Points on a hilly landscape, in no order, each with its height.
From any point a ball rolls to the lowest of the 2 points nearest to it. It stops when none of these is lower. Distance is the straight distance between rows; heights are no part of it.
Q182 h=1.98: [  9  -8  38 -18 -22  10  24 -23 -28   5  21  13 -23 -33   0 -10  14 -28
  -6  -9]
Q494 h=4.86: [  7 -19  -7   9   6 -40  19  44  62   4  -1  32   3  48   7  -2 -14  13
  -5 -70]
Q18 h=3.44: [ 27 -11  -5   0  25 -13 -37  -2   2  26   6  11  26  -6   7   7  18 -18
  34  66]
Q68 h=3.91: [-26  -2 -14  30 -25   2 -37 -56 -39 -12  -7  16 -30 -28 -21  32  52 -19
  16  18]
Q790 h=1.74: [ 11 -19 -10 -12 -15   7   0  34  52 -25 -11 -24  21  14   7 -11 -27   3
  30  11]
Q584 h=6.23: [ -5 -10  -3  11  22   3 -27  49 -16 -14 -15 -25  25  38 -14 -33 -33  64
 -62  -2]
Q510 h=3.88: [  7  22   4   0  12 -37 -36 -13 -27  38  16   0  34 -27   4  -2  19 -37
  31  31]
Q812 h=4.99: [-10   9   5 -20  -8 -12  39 -35 -45  22   1  -1  -8 -46 -38   3  73 -17
  -9 -17]
Q649 h=1.51: [-11  18  41  -4  -3 -20  -8  42 -17  -8  -7 -28  37   2  12  -5 -27  18
 -48 -48]
Q776 h=2.41: [-37  14 -35   7  14   1  33 -13  67  -5 -33  -2 -16 -10  18 -19  -5   0
  10 -39]
Q410 h=3.70: [  3  14 -14 -28  -7  38  -7 -26  -2   5 -19  -4 -10 -15 -22   5  22  13
  32  35]
Q464 h=2.71: [ 22 -36 -20 -14 -41 -16 -11  -6  11  -8 -35  12  -8 -32  29 -10  13 -25
  17  25]
Q83 h=2.00: [-25  14 -20   4 -43  10   9  26 -16  -4 -16 -28 -12  24  16  28 -29  33
 -13 -19]
Q651 h=3.98: [  7 -22  13  11 -17  26  11  17  22   0  24  -2 -34  24  11   1 -29   7
  13  30]
Q255 h=5.47: [ 19 -18   0   8  15 -26  -2  73  -2   3  24 -43  49  28  13 -47 -24  13
 -44  13]
Q875 h=4.65: [ 16  33  10   3  29  26  19  36 -27  23  29 -26   9   0  -4  -6  -7  27
   4  41]
Q344 h=6.69: [-39  18  28  -1  23  15 -37   7 -17 -17 -18 -15  31  19 -20 -38 -22  49
 -64 -20]
Q54 h=8.93: [ 23   3  14  -2  20  18  -4 -48   9 -21  -3  42 -37 -14 -27   7   6  -9
  31  10]
Q462 h=4.18: [-13  18   6 -21  13  42   9  -8 -20  20  11 -32  -4  -3 -21 -23  15  18
  12  39]
Q336 h=2.46: [  1  -9   7   6   1   3 -15 -13  -6   2  36 -18  47  10 -10 -45 -34 -26
 -40 -14]
Q52 h=5.90: [ 25   2  12   4  48  -8 -15  43 -11  29  39 -26  45  39  -3 -27 -22  19
 -51   0]
Q777 h=1.55: [ 18   7  16 -19  10   9   6  -7 -50 -16 -47  42  -7 -42 -16  17  67  30
  42  34]
Q917 h=2.28: [ 32 -16 -26 -22 -38 -16  -6  14  16  -6 -17 -16  12  -7   4 -16 -21 -17
  23  10]
Q216 h=4.49: [-16 -14 -37   5  -5 -29  15  -3  39   7 -10  22   7  27  18   6 -15 -11
 -23 -66]
Q117 h=3.75: [-22   4   3   3  34   2   9  21   4   7 -18 -33 -30  25   8  -8  -5  42
 -22 -28]
Q972 h=5.81: [ 14   6  -1  13   2  -7 -16  54  -7  -5  14 -24   5  54 -15  -4 -25  40
 -35 -22]
Q700 h=5.66: [ -3  10 -16 -14 -11  21  -5 -20 -37  32  34   5  11  19 -19   4  -1   6
 -14   2]
Q672 h=1.24: [-23 -20 -32  10 -32  29  42 -13  26  -1 -28  68 -22 -46  36 -26  21 -25
  -1 -12]
Q278 h=3.49: [-41  -1 -10  14 -31  33 -11 -41 -18  -9  16  -2 -18 -22 -23  15  23 -31
  -2  -5]
Q370 h=4.41: [ -8 -27  36  16  22   4   6   6  21   0  20  -5 -24   3  26  27   4  -6
  17  42]
Q489 h=1.06: [ -3  -4  29  10  17 -14  33   3   1  11   0  25 -70 -12  10  23  18   5
  12 -19]
Q173 h=7.07: [-50  14  41  -7  14  39 -12   2   6 -23  -8 -19  27   6 -18 -14 -14  18
 -21 -23]
Q155 h=4.06: [  2 -26 -25  25  18 -33  -1  45  40 -27 -33 -36  -9  34   1 -56 -34  33
 -20 -28]
Q829 h=4.50: [-21  41  28  11  14 -23 -10 -29 -23   0  19 -23  18 -28  -7  23   5 -22
   9  -7]
Q108 h=1.90: [  2 -22  24 -22   5   9  13  48  28  12   2  -6   6  23  12 -14  -4   3
 -14 -34]
Q560 h=2.93: [ -9  14   8  13  31  12  -9 -46 -19   4  46 -13  32  -7 -22 -35   1 -38
 -32  -7]
Q470 h=2.53: [ -8  17  48 -19 -28  -1   0   1 -42   8  28 -10   1 -12 -14   6  -2 -14
 -13 -29]
Q509 h=2.38: [ -6   2  -1  22  -8  23  22 -44  21 -33   5  24 -19 -41   0 -18  -4 -50
  -6 -19]
Q549 h=5.34: [ 28  19 -19   0 -11   1   8  24 -10  13  11  -2  31  -5  13  28 -22   0
   0  33]
Q663 h=3.09: [-20   0 -10  12 -22  22  -9 -40  -2 -26  10  22 -16  -2   0  31 -15 -15
   8   9]
Q373 h=5.04: [ 18 -31 -26  -6   5   8  23 -34  15   8  -1  22 -54  -8   4 -26  15 -19
  -2 -11]
Q45 h=2.94: [-26 -18 -15  20  29 -12  33  11  73 -10 -17  11  -4  21  21 -53 -12   2
  -5 -48]
Q838 h=1.54: [ 24  -8  19  -1  -7 -16 -21 -10 -52   2 -25  13  -6 -49  22   0  42 -12
  34  59]
Q444 h=1.35: [-27   8  23  14   6 -16  16 -23   8  -3 -12  11 -38 -35  -7  25  31 -21
  11 -31]
Q748 h=1.02: [ 14 -10   0 -20   7  16  -4  69  41  -8 -11 -44  23  32   3 -17   2  18
   1   1]
Q698 h=6.05: [ -6   1 -20 -12 -14  35  34  14 -28  16  19 -11  -5  18   9   0  -9  21
 -36  13]
Q566 h=8.53: [ 39   3  -8 -15  28   6   2  -4  41  -2   0  11  -5  25 -17   6 -19  10
  19   5]
Q453 h=2.79: [ 11 -15 -35   7 -63 -26 -18 -12   7 -28 -14   6  -9   5   3  20 -39 -16
  26   2]
Q145 h=8.74: [ 47  -8  12 -14  -7   8 -28 -22  19 -20   0  20  -3  -4 -11  -2 -18 -15
  36  19]
Q413 h=2.80: [-21  10  11  34  34   8  20 -44  27 -40  16   6  -3  -6   1  -8 -21 -38
 -26 -41]
Q791 h=2.26: [ 31   7  -6 -29   3   6 -21  11 -17  11 -38  32  -6  -7 -10  44  52  37
  32  22]
Q526 h=2.20: [-19  27  54  -3 -28   6 -16  21 -38   4  19 -26  44  -6   7 -16 -23  -2
 -20 -25]
Q945 h=2.32: [-27  -9  47 -16  17  -6   8  30  -7  16  -3 -26   8   5  13 -32   7  10
 -52 -46]
Q135 h=2.17: [  2  -7   0  -8 -10 -16 -11 -32  -4 -17 -37   2  -4 -53  24   2  31 -27
  31  27]
Q944 h=5.31: [-15   6 -21  -9  -4   4  27 -33 -47  27  20   5  -5 -14 -22  20  38   2
 -28  -9]
Q780 h=2.16: [ 30 -32 -26  22   6 -16 -12   0  35   3 -23  49 -44  23  14  18   0   8
  35  15]
Q870 h=4.21: [ 15  48   5  -4   7 -29 -15 -24 -17   4 -10  -7  30 -40  -1  25   2 -19
  29  22]
Q473 h=8.10: [-31  -5 -26  14  15  21  17 -14  57   4 -31  73  -8  -1  13  11  20   7
  42   2]
Q407 h=6.33: [  1  20  23  12  55 -37 -36  22 -19  15   6 -36  49  23  -2 -18 -19  19
 -34 -20]
Q927 h=3.50: [-29 -28  12  32  36 -17  15  36  61 -36 -15   2  11  38  11 -54 -39  27
 -17 -34]
Q814 h=7.58: [-34 -14 -16  -9   9  37 -15 -26  21   2   5   2  32  22 -12  15  10   1
   8  10]
Q965 h=1.38: [ 34  -2  12 -24 -25   9  13  -7 -34  22  34  21  23 -36   5 -25  -4 -18
 -10  20]
Q578 h=7.35: [-53   8   9   7  13  25 -10   2  30 -21   4 -16  39  22   7  29 -18  12
  -7   4]
Q439 h=5.71: [ 18 -10 -45   7 -20  -4  23  30 -15  12  19 -31  11  20  23  -3 -21  13
 -32  22]
Q735 h=4.66: [  5   5   8  -3 -17 -13   0 -31 -62  20 -12  32  12 -45 -48   4  81 -23
  16  18]
Q583 h=4.54: [  6 -14   2  24  -6 -24  11  40   8 -31  -7 -59  -2  19  11 -41 -46  21
 -21  -1]
Q305 h=5.00: [ -1 -19  -9  19 -17 -19  16  87   3 -42 -10 -46  38  26  23 -35 -29  30
 -43   8]
Q570 h=1.87: [-10  -7 -26  -2 -14   8  50  12  45   4 -27  28  -2 -19  36 -11  -1  -7
   0 -15]
Q267 h=4.10: [ -8 -12 -37  -8  -6 -13  -8 -31  35  -2 -21  16   7  -7  -4  13  15 -31
  -7 -40]
Q181 h=5.46: [ 40  25   0   7  -6 -12 -31  33   1 -20  22 -19  21  61 -33   9 -54  28
  -1 -12]
Q954 h=3.67: [  9  -1 -32 -24 -29 -31 -31 -20   1  19  -5 -13  18  10  -8  12   5 -20
 -11 -36]
Q724 h=3.22: [-23  16   6  12  37  10  21 -20  16 -21  -2  -7 -15  17  -1  -1 -20   9
 -26 -31]
Q538 h=1.60: [ 18 -18  17   0  -3 -28  -6   9  23  -1 -21  42 -59 -11  26  31  14  -2
  35  -7]
Q991 h=3.51: [-16 -17   4  14 -36  29   4 -21 -20  -7  41  -4 -16  12   5  13 -29  -4
  -9  31]
Q676 h=0.90: [ 27   9  31   0  -4 -15   8  14 -49  -3 -27  31 -27 -39  20  31  44  21
  39  49]
Q761 h=4.30: [ -1  -3  13  10  -6 -21 -30 -50 -26   8  15   2 -50  -4 -27  18  27 -29
  14  -1]
Q798 h=4.82: [  6  28  39   5  32 -22 -12  -7   3 -12  23   6  19   3   2  34 -22 -14
  -3 -18]
Q16 h=1.88: [  1 -14 -12  -2 -24  24  19 -35 -16 -19 -20  49 -25 -60   5 -10  30 -31
  -8  -9]
Q648 h=1.37: [-30  19 -21   5 -13 -13   2   3 -24   4  -4 -49   3   0  12  25  -6  17
  -6  17]
Q479 h=4.69: [  5  12  -4 -12 -17 -17   3  16 -55  54   8 -35 -15 -28   2  -7  37  -4
  29  42]
Q245 h=4.31: [  3   7   8 -12   4   1  -5 -20 -46  37  10  -1  -8 -34 -34 -12  49 -24
  28  38]
Q833 h=4.67: [ 38 -10  -8 -10  -8 -15  -9 -25 -16  27   7  -8 -48  -3  -6  -9   9 -22
   2  -2]
Q968 h=7.86: [ -7 -26 -40 -16   8  34  11 -10  45   6 -17  44  15  11   8  14  12  12
  13  15]
Q799 h=5.01: [ 22  17  -3  11  20 -10  -9  13 -23  25  36 -28  16   6  11  -7 -26  -6
   6  40]
Q393 h=8.31: [  4  12  -3   0  42  22  15  -8  59  -6 -16  44 -17  11  -6  12  -3  16
  46 -10]
Q658 h=1.94: [  9   2  -2 -10 -25  12  12  -8  -6 -18  14   3  29 -12   0 -18 -23 -33
 -17  -3]
Q92 h=9.10: [ -1  19  39  -5  45  29   7 -32  17  -4   7  21 -14  -1 -38   5  11  -8
  17 -15]
Q290 h=4.22: [-12 -11  25  15  37  -4   9  32  18  10  14 -28 -48  24  24  15  12  16
   0   8]
Q259 h=5.14: [ 25  18  23  12   4 -22 -37   6  -4  -3  31  -8  13  40 -21  31 -38  -4
  16  -3]
Q163 h=3.13: [  2  -9 -29 -24 -39  27   0 -10 -15   4 -32  32 -10  -9   4  18  12  18
  14  11]
Q323 h=2.58: [-10  13 -42 -13 -41  17  21  -4   0 -17  -9  15  16   5  13  32 -19  19
  -3  -7]
Q72 h=3.21: [  5  -2 -31   2 -55 -23 -29 -11  -8 -10  10 -27   5  30 -17   2 -38  -8
  -3 -14]
Q705 h=0.75: [-24   8   2  -1   5 -14   9 -10  -4   8  -9 -20 -27 -12   6  43  22   9
  26  11]
Q624 h=2.92: [ 45  -3  -8 -20  10   4 -33  22  -6  18   4  25  16  14  -5  35  29  10
  26  45]

Call two points neighbours if one is among the 2 nearest of the other. Go from one point of each pair to the other, from neighbour to neighbour, staying as low as possible. Name the highest point that can't be avoided.
Q676 / Q649 | Q464
Q489 / Q705 | Q444
Q672 / Q663 | Q370
Q748 / Q649 | Q945
Q748 / Q965 | Q470

For each start below, name the point where the ball stops.
Q52 | Q672
Q54 | Q676
Q290 | Q672
Q216 | Q748
Q439 | Q705
Q173 | Q676
